Each scene shows the same named points in several views. A view is turned or mirrored, and shifted as a whole, has a little noise and may leave points out.

Scene 1
View 1
Q661: [  3.0 -15.1   2.7  -4.0   2.3   3.0   3.3  -3.3   6.2 -10.8 -13.1   7.4
 -13.2 -17.6   1.8  -6.2  10.8  26.4  -2.5 -12.3  -2.4   3.2   0.3  -7.2
  -1.0  -9.8]
Q567: [  5.3 -14.0  -0.7 -11.3   2.7  27.8  -8.2   0.1   4.2  -9.4  -4.0   7.0
 -16.7  -3.0   8.1  -7.5  13.0  25.5 -10.0  -8.7  -4.2  13.8  -6.2   5.0
 -10.1  -7.0]
Q419: [  8.0 -11.7  -2.1 -13.7  10.3  15.9  -4.1   6.9  12.2  12.9  -8.1  20.8
 -28.9  -2.7  17.4 -17.2  17.2  16.6   3.3  -2.0   4.7  18.4  -6.8  26.9
 -10.0 -24.5]
Q271: [ -4.9 -21.2   6.9  -5.1  -1.4  11.6  10.3   4.5  13.6  -5.2 -16.1  15.6
 -21.4  -6.2   6.9  -8.9   3.5  32.5   7.9  -9.8   4.2   3.1  -7.1  -2.8
   8.2 -25.2]
Q841: [  6.1 -11.9   5.9  -6.0  -1.4  24.7  -2.7 -11.3   4.9 -20.6  -6.6   5.2
  -4.7  -4.6   6.3   0.3   9.9  28.9  -8.2 -15.1 -11.4   5.5  -3.2  -5.3
  -2.2  -0.6]
Q425: [  1.2 -13.7   4.4  -4.8  -1.9  21.3   5.6  -8.2   0.4 -25.4  -6.8  -2.5
  -7.0 -12.9  -7.6  -4.2   8.8  34.1 -12.8 -12.3 -16.7   5.7  -1.1 -19.3
   2.6   0.4]
Q328: [ -3.7 -13.5  13.0  -1.4  -3.9  10.7   4.2  -3.3  10.2  -6.4 -20.6  10.8
 -16.7  -8.8   7.5  -7.0   6.5  29.9   8.6 -12.9   3.9   5.5  -5.7   0.1
   5.9 -18.1]
Q926: [  1.9 -22.6   1.2  -9.8  -3.3  33.0  -6.0  -2.0   9.4 -20.2  -4.4  10.6
 -11.2   2.7  10.8   0.6   6.3  33.7  -6.7 -12.3  -2.7   4.1  -9.7  -2.5
  -2.8  -7.6]
Q399: [  4.8  -4.4   6.3  -7.7   7.4  11.5   8.1   1.9   9.6  13.5 -13.7  15.3
 -28.2  -7.6   8.2 -22.6  15.9  19.2   7.8  -1.8  -2.4  20.3  -4.6  21.3
   0.5 -25.9]
Q788: [  1.2 -12.3   1.4 -11.4   2.6  30.8  -1.9   5.2   4.1  -3.7  -6.2   5.2
 -25.1  -3.3   4.4 -15.5  13.4  27.8  -6.8  -3.3  -3.5  20.0  -9.5   8.7
  -5.0 -13.6]
Q409: [  6.8  -3.3  -4.3 -17.1   9.9  26.4 -10.3  10.1  -3.7   9.1  -3.5  -0.3
 -33.9 -10.2  -0.4 -26.4  25.4  17.2 -15.0   2.7  -2.5  34.8  -6.3  21.0
 -19.2  -9.9]
Q956: [ 14.7 -13.4  -5.4 -11.9  10.6  14.5  -3.5  -4.4  12.3  -0.5  -1.8  20.2
 -12.8  -3.4  16.1  -7.3  15.8  17.4  -3.4  -8.0  -7.3   9.0  -1.3  16.6
  -9.3 -12.9]
Q114: [ -1.5 -14.8   8.2   2.0   0.8  -4.1  27.4  -7.4   8.4 -15.2 -16.4   8.8
  -9.4 -21.6  -9.4  -8.9   4.2  33.5   4.2 -11.9 -15.4  -4.2   5.1 -22.2
  17.3 -16.9]
Q713: [ -3.4 -13.8  13.8  -1.6  -3.5  14.8   8.9  -2.0  13.6  -2.0 -20.1  16.7
 -20.3  -2.2  11.7  -8.5   5.0  30.0  13.9 -11.0   4.0   6.4  -8.7   5.4
  10.0 -24.4]
Q76: [  0.4 -17.9   3.5  -5.4   5.3   2.8   6.7   6.0  14.5   5.3 -16.8  20.3
 -25.9  -8.9  11.5 -13.1   8.0  24.3  11.1  -8.5   8.2   6.6  -5.0   9.9
   1.9 -27.6]
Q385: [  0.3  -7.5   8.2  -2.4   1.5  -3.3   3.0  -3.3   2.0  -5.4 -19.5   1.8
 -16.7 -23.1  -3.8 -12.2  13.7  24.3  -0.1 -11.7   1.2   9.9   2.2  -4.9
  -2.1  -9.1]
Q625: [ 15.8  -6.4  -5.7 -17.1  12.3  26.9 -15.5   0.1   6.0   8.0   1.2  14.6
 -22.2   0.0  16.9 -14.9  23.5  11.5  -9.0  -2.5  -3.8  25.4  -5.5  31.0
 -20.4 -10.1]
Q141: [  2.3 -15.8  -4.3 -16.0   9.0  29.7   5.4  16.4  11.2  12.6  -5.0  17.2
 -39.2   1.1   9.1 -24.4  13.3  25.2   1.1   5.2   0.6  24.4 -11.2  21.4
  -3.3 -31.0]
Q241: [ -2.6 -16.9   4.9  -3.2   2.3   6.8  24.9   2.5  11.2  -7.5 -13.4  10.9
 -19.9 -14.0  -4.9 -14.3   5.3  33.2   4.5  -6.5  -9.3   4.4  -0.9 -11.0
  13.0 -24.0]
Q417: [  8.0  -4.3  -1.9  -3.8  11.7 -16.4  15.7  -6.0  -3.5  -7.4 -10.6  -2.2
 -11.8 -37.0 -18.3 -17.2  19.3  20.1 -10.9  -7.7 -17.6   7.4  14.4 -15.8
  -3.1  -3.5]
Q506: [  9.4  -7.6   0.0 -12.8   7.4  29.7   0.1  -1.0   6.3   0.5  -2.4  10.9
 -20.6   0.5   9.2 -15.5  17.1  21.4  -6.1  -2.5 -10.7  21.2  -7.0  18.7
  -6.6 -13.3]
Q282: [  9.8 -13.0   0.8 -11.5   3.1  33.1 -10.1  -6.1  10.0  -9.6  -1.4  14.9
 -10.9   5.6  17.2  -3.2  13.1  23.1  -6.5  -9.8  -5.7  11.7  -8.1  14.8
  -8.2  -7.3]
Q824: [  0.8 -18.0  -5.1 -14.0   6.2  23.6   2.0  10.3   4.1  -4.3  -4.5   5.0
 -28.0  -8.6  -1.3 -17.5  13.1  28.0 -10.1  -2.2  -4.7  17.8  -5.5   1.1
  -5.9 -16.1]
Q691: [  9.1  -2.2   4.4  -9.8   5.4  22.9  -8.3  -6.9   1.3  -1.8  -5.9   5.0
 -15.6  -6.1   7.7 -12.3  19.6  18.6  -8.3  -6.5  -8.8  21.5  -4.3  16.4
 -11.2  -4.2]
Q822: [ -0.3 -13.2  -1.5  -9.0   5.0   8.3   1.3   6.4  -1.3  -7.7 -10.8  -2.2
 -23.7 -22.0  -9.3 -16.7  15.1  26.8 -11.3  -6.0  -2.7  15.1   0.6  -8.2
  -7.5  -9.2]
View 2
Q926: [ 13.0   8.0  -8.3  -4.4 -12.6  10.9 -10.3 -16.1  -6.0   2.4  10.7   0.4
   3.4  -9.3 -25.2 -17.7  -5.5 -17.4 -21.3   8.3 -11.4  23.0  -6.9 -10.4
   5.9 -12.6]
Q241: [ 11.6  13.2   5.0   7.5 -16.6  11.1   9.4 -18.7  -4.1  17.8  12.5   3.2
  10.9 -14.5 -13.1  -2.1 -16.3  -7.0 -20.5  -9.0   3.6   2.0 -21.3   7.1
   6.8   7.9]
Q661: [ 19.3  12.1   3.1   0.9 -11.0   5.8   5.7 -14.6  -8.2   2.4  -0.6   3.3
  12.8  -8.1 -11.8  -6.6  -3.2  -9.4 -14.8   5.1  -6.0   6.8 -11.6   3.4
   2.1   8.2]
Q419: [ 24.1   2.8   5.0 -20.4  -4.1  20.5   9.8   7.1 -21.5   2.7   0.6  -6.2
  -1.8  -5.4  -1.7 -17.6  -0.7  -9.7 -19.8  -2.6  16.1   4.3  -4.1  -9.3
  32.9 -10.9]
Q956: [ 19.9   4.4   2.5  -5.8  -0.6   7.0   9.8  -7.8 -19.4  -7.8   2.0   2.7
   1.7   1.7  -7.0 -19.6   0.9 -11.8 -19.8   5.4   3.4   4.9  -5.1 -11.0
  17.7 -15.5]
Q114: [ 10.7  15.2   7.0  18.4 -15.6  -0.1   9.3 -29.3   0.3  12.2  11.7   7.3
  17.9 -13.4 -11.4   1.8 -18.3  -6.5 -18.8  -5.0  -6.4  -2.3 -22.8  14.4
  -5.3  17.3]
Q713: [ 16.8   1.8  -0.2  -9.3  -8.7  16.1  -4.3  -9.3  -1.5   7.8  14.6  -5.7
   4.2 -17.6  -4.3 -10.2 -18.4 -13.8 -26.6  -5.0   1.7   5.4  -6.7   6.8
  18.0   8.4]
Q141: [ 17.6   7.3   5.4 -19.5 -12.5  29.5  10.1   8.2 -19.0  20.5   7.4  -8.3
  -3.1  -9.5 -11.8 -13.2  -4.5  -8.3 -20.2 -12.2  21.1   8.7 -11.8 -14.3
  34.6 -17.8]
Q567: [ 16.2  12.1  -0.4 -11.0  -8.0  12.4   0.4  -7.8  -9.6   4.0   2.7  -2.8
   3.4  -1.1 -19.9 -12.6   2.0 -14.1 -11.7   6.8  -7.3  17.8  -6.0 -12.1
   9.0 -15.0]
Q691: [ 16.8  11.8   6.4 -17.4   3.6  11.4   6.9  -2.7  -9.9   2.3   0.9  -7.3
   3.2   8.3  -8.4  -8.2   3.1 -12.5  -4.9   4.5  -6.3   9.1  -0.9 -10.1
  11.4 -16.6]
Q417: [ 17.5  25.3  18.0  11.8  -8.9  -1.8  28.6 -19.3 -12.1   9.0  -9.8   7.5
  22.3   4.7  -8.7   8.2   4.6   0.6   0.7   2.4  -6.0  -5.8 -22.3   8.5
 -10.5  12.6]
Q425: [  7.6  21.2   0.9   7.1 -12.6   2.5   1.1 -24.6   1.1  10.7   7.5   3.1
  12.7  -2.2 -27.3  -0.5  -4.1 -12.7  -7.8   6.2 -19.6  16.6 -14.9  -2.7
 -11.1  -4.1]
Q841: [ 11.3  10.0  -2.2  -1.6  -2.9   2.5  -3.2 -19.8  -1.4  -1.1  10.6   0.6
   6.4  -0.4 -17.4 -11.3  -6.5 -17.3 -14.8   8.2 -15.9  14.3  -5.2  -4.8
   0.0 -10.2]
Q409: [ 18.7  17.3  13.1 -23.9  -4.1  23.2  17.2  10.1 -19.2  17.1  -6.6 -10.8
   2.1   7.5 -12.4  -4.0  10.7  -5.5   0.2  -2.0   6.9  10.3  -7.9 -15.5
  19.9 -19.5]
Q385: [ 20.0  15.5   8.9  -5.9  -8.7   8.7   9.5  -9.1  -6.8   7.5  -4.1  -2.1
  15.2  -6.9  -6.5   1.1  -1.9  -6.4  -7.8   2.8  -6.2   4.5 -11.1   8.6
   0.8  15.3]
Q625: [ 22.1   7.9   5.9 -22.9   4.3  16.3  11.3   7.3 -22.0  -2.7  -3.4  -7.0
  -3.2   9.5  -7.9 -18.2   9.3 -12.0  -9.8   4.7   6.2   9.7   0.6 -20.4
  26.3 -27.6]
Q328: [ 18.0   6.7   0.7  -8.2  -9.6  12.6  -3.8  -9.9  -1.7   5.7   9.1  -3.7
   8.5 -14.6  -7.0  -7.7 -13.1 -11.8 -20.9  -0.1  -4.0   7.2  -7.2   7.6
  10.1  11.9]
Q822: [ 19.0  21.5   9.5  -5.6 -15.6  14.4  12.7  -6.7 -11.6  16.7  -7.3  -1.4
  13.1  -5.3 -18.5   1.1   5.2  -4.2  -3.9   2.2  -4.1  12.6 -16.2  -2.3
   0.8   3.4]
View 3
Q419: [ -8.8  38.2  -8.5  -4.7  -2.3  16.2  -4.7  -2.5  14.0  -0.3  29.0  10.6
 -18.0 -18.9 -12.0 -17.6  -3.9  18.2  14.8   3.8  -5.5  -4.3  -8.8  -8.6
  -6.1   3.1]
Q417: [  6.4 -20.0  -3.0   7.5  -2.4  18.6   7.7   0.8   6.9  -0.5  30.1  17.7
 -38.4  -2.1  -5.2  36.4   7.6   2.7   4.1  20.6 -16.8  11.5   9.7  -7.4
  -1.5  -2.5]
Q824: [ -5.4  13.8  -0.1 -11.5  -4.2  17.8  -1.3  -4.4  15.2   7.3  22.5   4.9
 -16.3 -20.8  -1.0   6.6  14.3  15.6  12.1   1.6  -3.6 -10.8   7.8  -0.5
  -9.0  -0.6]
Q788: [ -4.0  20.2   0.8 -12.9  -3.4  17.1   4.4  -2.6  12.7   3.4  17.2   2.0
 -11.4 -14.7   1.3   5.4  12.9  15.6  11.0   1.5  -8.5  -9.1  10.9   1.2
  -9.6   1.4]
Q282: [  2.0  33.6   6.8  -6.5   6.7   3.8   5.8  -4.9   1.8  -2.8  18.4   3.0
  -2.3 -11.0   9.1  -6.6   2.9  18.3  12.4   7.4 -13.7  -8.9   2.8   5.0
 -16.8   1.3]
Q956: [  2.8  25.6   2.9   0.4   5.6   4.6  -0.6  -5.7   3.5  -3.3  28.5  12.0
 -12.8 -11.2  -0.5  -6.7  -3.3  16.5  11.5  12.6 -10.8  -3.3  -8.1  -1.9
 -13.1   1.0]
Q241: [ -4.8  -7.6 -12.2   5.2 -16.3   1.5  -1.9   6.7  17.4   1.6  13.8  20.0
 -18.5  -9.0  11.8  10.2  12.0  16.9   7.3   2.1  -4.7  -1.4  13.5 -13.7
  -4.7   9.7]
Q271: [-13.0   9.6 -14.1   5.7 -12.6  -2.3  -3.8   5.5  13.3   5.3  14.3  15.4
 -11.8 -18.4  16.7  -1.5   5.2  17.4  12.6  -2.1  -8.9  -1.2  10.5 -13.1
  -2.2   7.0]
Q328: [-14.6  19.5 -16.8   7.1  -9.3   2.9   6.6   9.4   9.3   0.6  10.8  10.7
 -13.5 -10.7  16.6   1.9   1.1  13.6  14.0  -0.3 -19.0   5.1  14.6 -10.9
   1.6   6.4]
Q114: [  0.8 -21.5 -11.8  14.9 -14.0  -5.6   2.6  10.0  10.5  -1.8  12.9  23.4
 -21.9  -2.1  19.2  21.8  11.1  13.2   4.0   8.0 -12.4   6.1  17.9 -14.0
  -3.6  10.3]
Q506: [  1.8  30.5   1.5 -11.3   0.0  16.7   4.2  -3.3  12.3  -4.5  20.9   5.3
 -12.2  -7.7  -5.7  -5.2   7.0  19.0   9.5   4.9  -7.0  -9.3   0.6   1.4
 -14.6   4.2]
Q399: [ -8.2  28.4 -16.5  -3.1 -10.6  19.1   1.5   3.7  19.4  -5.1  22.7  14.4
 -23.3  -8.4 -11.9  -9.3   0.5  17.2  10.4   2.3  -6.4   0.0  -1.8 -12.1
  -3.8   9.3]
Q926: [ -2.3  18.4   7.3  -4.4   2.6  -4.7   3.6  -3.5   2.1   5.3  13.2   3.0
   2.4 -17.9  23.9   2.6   9.4  18.9  13.2   2.2 -12.9  -9.9  13.3   4.6
 -13.5   0.3]
Q822: [ -5.2   2.3  -2.4  -4.7  -4.3  21.8   4.6  -1.0  10.9   8.4  24.2   5.8
 -24.1 -18.8  -0.1  21.6  12.1   7.8  11.7   6.7 -13.2   0.0  14.3  -3.3
  -2.0  -4.3]
Q625: [  0.9  44.6   5.7 -13.0   9.8  23.0   3.0  -9.5   7.4  -3.6  31.4   1.7
 -13.2 -13.7 -16.6 -11.6  -1.6  16.2  14.1  10.1  -9.3  -8.7 -10.0   4.7
 -13.5  -2.0]
Q76: [-15.1  18.9 -17.1   6.7 -10.7   4.3  -6.1   5.0  14.2   3.6  22.1  17.9
 -18.4 -20.2   3.8  -8.2  -3.2  16.1  14.1   2.2  -8.9   2.7   0.9 -16.6
   0.7   6.1]
Q409: [ -4.4  34.7   1.6 -21.9   0.8  40.2   5.7  -7.2  16.4   3.2  30.3  -2.9
 -23.4 -17.4 -24.0   3.1  10.2  12.1  13.4   4.8  -6.8  -8.2   1.5   4.1
  -8.1  -4.2]
Q691: [  1.2  32.1   1.6  -9.0   4.1  20.0  12.2  -3.8   6.7  -5.2  21.5   1.6
 -15.4  -4.3  -4.2   3.3   3.5  13.3  11.3   9.7 -16.8  -2.1   5.0   4.2
 -10.4   1.0]
Q661: [ -4.1   4.1  -4.3   7.1  -2.3   3.5   4.2   2.0   4.6   3.5  20.3  12.1
 -18.0 -13.0  12.6  14.3   2.8  10.4  11.2   9.4 -17.1   3.8  11.0  -6.3
  -2.8  -0.1]
Q567: [ -1.5  23.4   6.0  -8.1   3.8  10.6   4.9  -4.5   4.8   2.2  19.5   1.2
  -7.8 -15.7   7.2   5.1   7.9  15.1  13.4   5.4 -13.6  -7.4   8.2   4.4
 -11.3  -1.9]
Q385: [ -8.6   5.8 -10.7   6.2  -5.3  14.3   9.0   4.6   6.9   2.2  21.4  10.2
 -26.0  -9.8   5.4  18.7   2.9   6.9  11.3   9.0 -20.9   9.3  13.5  -9.4
   3.2  -0.6]
View 4
Q425: [  3.7   5.5   8.2   0.6  -7.8   2.7  14.0 -25.9 -17.0  11.5  17.9  24.5
   1.3 -11.3  -5.8   1.0   5.7  -5.6  -0.2 -11.5  -5.4  29.3  -4.5  16.6
  -4.3 -10.2]
Q328: [ 13.5  20.0  11.1  -2.4   0.0  -5.5  10.7  -8.8 -13.9  -6.0   6.9  -1.5
 -12.7 -13.0 -21.5  -4.8   7.3  -7.5  -1.0  -6.6 -22.5  16.5  -2.6   4.2
   3.0 -10.4]
Q567: [ -3.6   3.7  -2.8  -2.9   3.2   3.0  16.9 -13.0 -24.3   9.3  18.7   7.8
  -3.5  -7.6 -23.0 -16.7   0.7 -15.0  -5.5  -7.8  -9.1   7.9   0.0   3.3
  -2.6  -4.5]
Q385: [  3.9  14.8   8.4   8.4   0.9  -2.5  13.4 -17.0 -11.8   1.9   9.7  10.6
 -24.0 -20.3 -15.2  -1.5  -0.6   3.8   3.3 -10.0 -18.9  16.7 -11.4  -0.1
   6.4  -3.9]
Q409: [-26.9  -0.3  -5.3  -4.1  18.7  -1.0  18.9 -16.6 -20.5  10.6  28.9   0.8
 -13.4 -19.6 -28.6 -21.2 -10.0  -3.1 -18.1 -10.1  -7.9 -18.6 -10.9  -7.5
   4.3   2.6]
Q506: [ -6.6   9.2  -2.5  -7.2   9.2  -1.4   4.5 -13.9 -26.3   7.1  18.5   3.0
   1.0 -10.5 -23.1 -20.4  -1.5 -14.3 -16.8  -4.3 -11.0  -7.2  -4.7  -4.9
   0.9  -1.8]
Q271: [ 13.4  12.7  12.0  -7.2   2.7  -7.9   4.7  -2.2  -8.8  -7.0   6.7  -5.4
  -4.4 -10.0 -21.9  -1.3   3.3 -11.6   3.2 -10.5 -23.9  13.6   1.0   6.0
   9.3 -12.7]
Q822: [ -9.4   0.3   6.7   3.7   4.6  -0.9  17.1 -17.9  -8.7   7.5  19.4  11.2
 -14.6 -19.4 -15.5  -0.5  -5.4   3.0   1.7 -15.6 -11.4  10.5  -9.2   5.1
   6.7  -5.2]
Q841: [  8.7  10.7   1.0   0.2  -5.9   4.0  14.0 -19.7 -26.7   9.7  13.6  17.2
  -0.7  -5.4 -13.1 -11.2   8.4 -14.7  -2.6  -5.4  -7.5  23.9  -0.4   8.9
  -7.3  -7.4]
Q282: [  3.2   9.2  -8.1  -5.1   1.9   4.2  11.5 -10.7 -33.0   8.7  13.9   5.5
   1.4  -1.9 -25.0 -25.3   4.5 -23.8  -9.4  -2.2 -10.7   5.0   3.0  -1.2
  -6.0  -2.9]
Q241: [ 10.5  11.9  17.4  -5.1   1.7 -10.6  -7.0 -12.1  -3.4  -3.7   8.7   5.4
   0.0 -14.7  -9.2   8.1   0.2  -2.8   1.8 -13.1 -20.0  15.5  -6.2   7.5
  11.9 -12.7]
Q76: [ 10.4  14.6   6.4  -3.5   8.6  -9.0   1.2   1.5 -10.6  -7.2   3.9  -9.6
 -13.8 -12.1 -27.2  -7.6  -2.6 -10.6   3.6  -8.7 -27.1   2.3  -1.9  -6.9
  13.2  -6.1]
Q691: [ -6.1  13.0  -4.4   0.7   6.1   2.0  13.8 -20.2 -29.3   9.3  18.2  10.0
 -11.3 -14.1 -21.9 -22.2   0.6  -8.8 -14.9  -3.0 -10.7  -0.1  -8.4  -5.0
  -3.4   1.0]
Q417: [ -2.7   7.0   8.6  17.7  -0.9  -2.2  -1.8 -29.2  -7.0  13.1   9.9  32.7
 -21.2 -24.5   0.6   7.2 -10.8  14.4  10.3 -15.5 -12.9  18.1 -21.4  -3.5
  11.6   1.0]
Q399: [ -0.4  19.2   4.7  -5.9  14.0 -10.1  -2.4  -8.0 -16.4  -3.9  10.6  -7.8
 -12.0 -17.6 -26.2 -13.5  -3.7  -5.2 -13.6  -4.4 -23.7 -10.9 -10.9 -11.2
   9.9  -1.3]
Q114: [ 18.4  17.1  20.4   3.6  -6.1  -8.9  -8.4 -18.8  -4.3   0.1   3.3  17.9
  -3.4 -15.2  -0.2  14.8   2.8   2.7   8.3 -12.6 -20.0  29.8  -9.5   9.6
   9.6 -12.6]
Q419: [ -3.8  10.4  -4.9  -4.4  15.9  -4.8   3.1  -0.9 -21.8   0.5   9.9  -9.6
 -11.1 -10.8 -34.0 -23.0  -6.9 -16.2  -8.6  -5.2 -21.3 -15.6  -3.5 -15.0
   9.0   1.4]
Q824: [-11.1  -2.3   3.0  -6.8   9.2  -2.6  11.2 -11.3 -12.8   6.4  20.6   3.1
  -0.9 -12.8 -20.6  -7.6  -5.1  -8.2  -5.4 -14.2 -10.9   0.7  -2.5   4.1
   7.1  -6.7]
Q956: [  3.0   9.3  -8.2   1.6   6.2  -0.1  -1.3  -8.7 -27.9   9.3   6.1   9.3
  -4.7  -4.7 -22.0 -22.1  -4.2 -20.1  -1.6  -4.6 -15.2  -0.2  -1.9 -12.2
   3.4   1.7]
Q788: [ -7.5   4.3   1.9  -8.9   8.5  -2.1  14.3 -13.1 -19.3   4.4  21.8   0.2
  -1.2 -12.4 -24.2 -12.5   0.3 -11.6 -12.8  -9.5 -10.7  -0.6  -2.6   3.5
   1.1  -6.7]
Q713: [ 16.8  22.4  12.2  -9.1   3.2  -9.2   5.2  -4.2 -14.3  -9.3   5.3  -8.7
  -7.3 -11.2 -25.2  -7.0   7.9 -11.3  -5.7  -4.4 -26.0  10.7  -0.8   3.5
   5.5 -10.9]
Q625: [-13.4   6.0 -14.4  -2.3  14.5   1.9   9.1 -11.2 -33.7  11.9  17.4   2.9
  -8.4  -9.0 -30.4 -32.9  -6.9 -18.4 -14.1  -2.4 -10.9 -16.8  -4.3 -15.7
   0.1   6.9]
Q141: [-11.1   3.3   2.8 -16.4  20.7 -10.1   1.4  -0.6 -12.8  -3.5  19.6 -15.9
   1.9 -11.4 -32.4 -14.5  -7.5 -14.2 -15.5  -9.8 -19.2 -20.2  -2.3  -5.0
  12.4  -5.0]

Which points are out of place in each view (at most two, in the order of its rows)? Write none if all are in place.
view 1: none
view 2: Q841, Q409
view 3: Q788, Q328
view 4: none
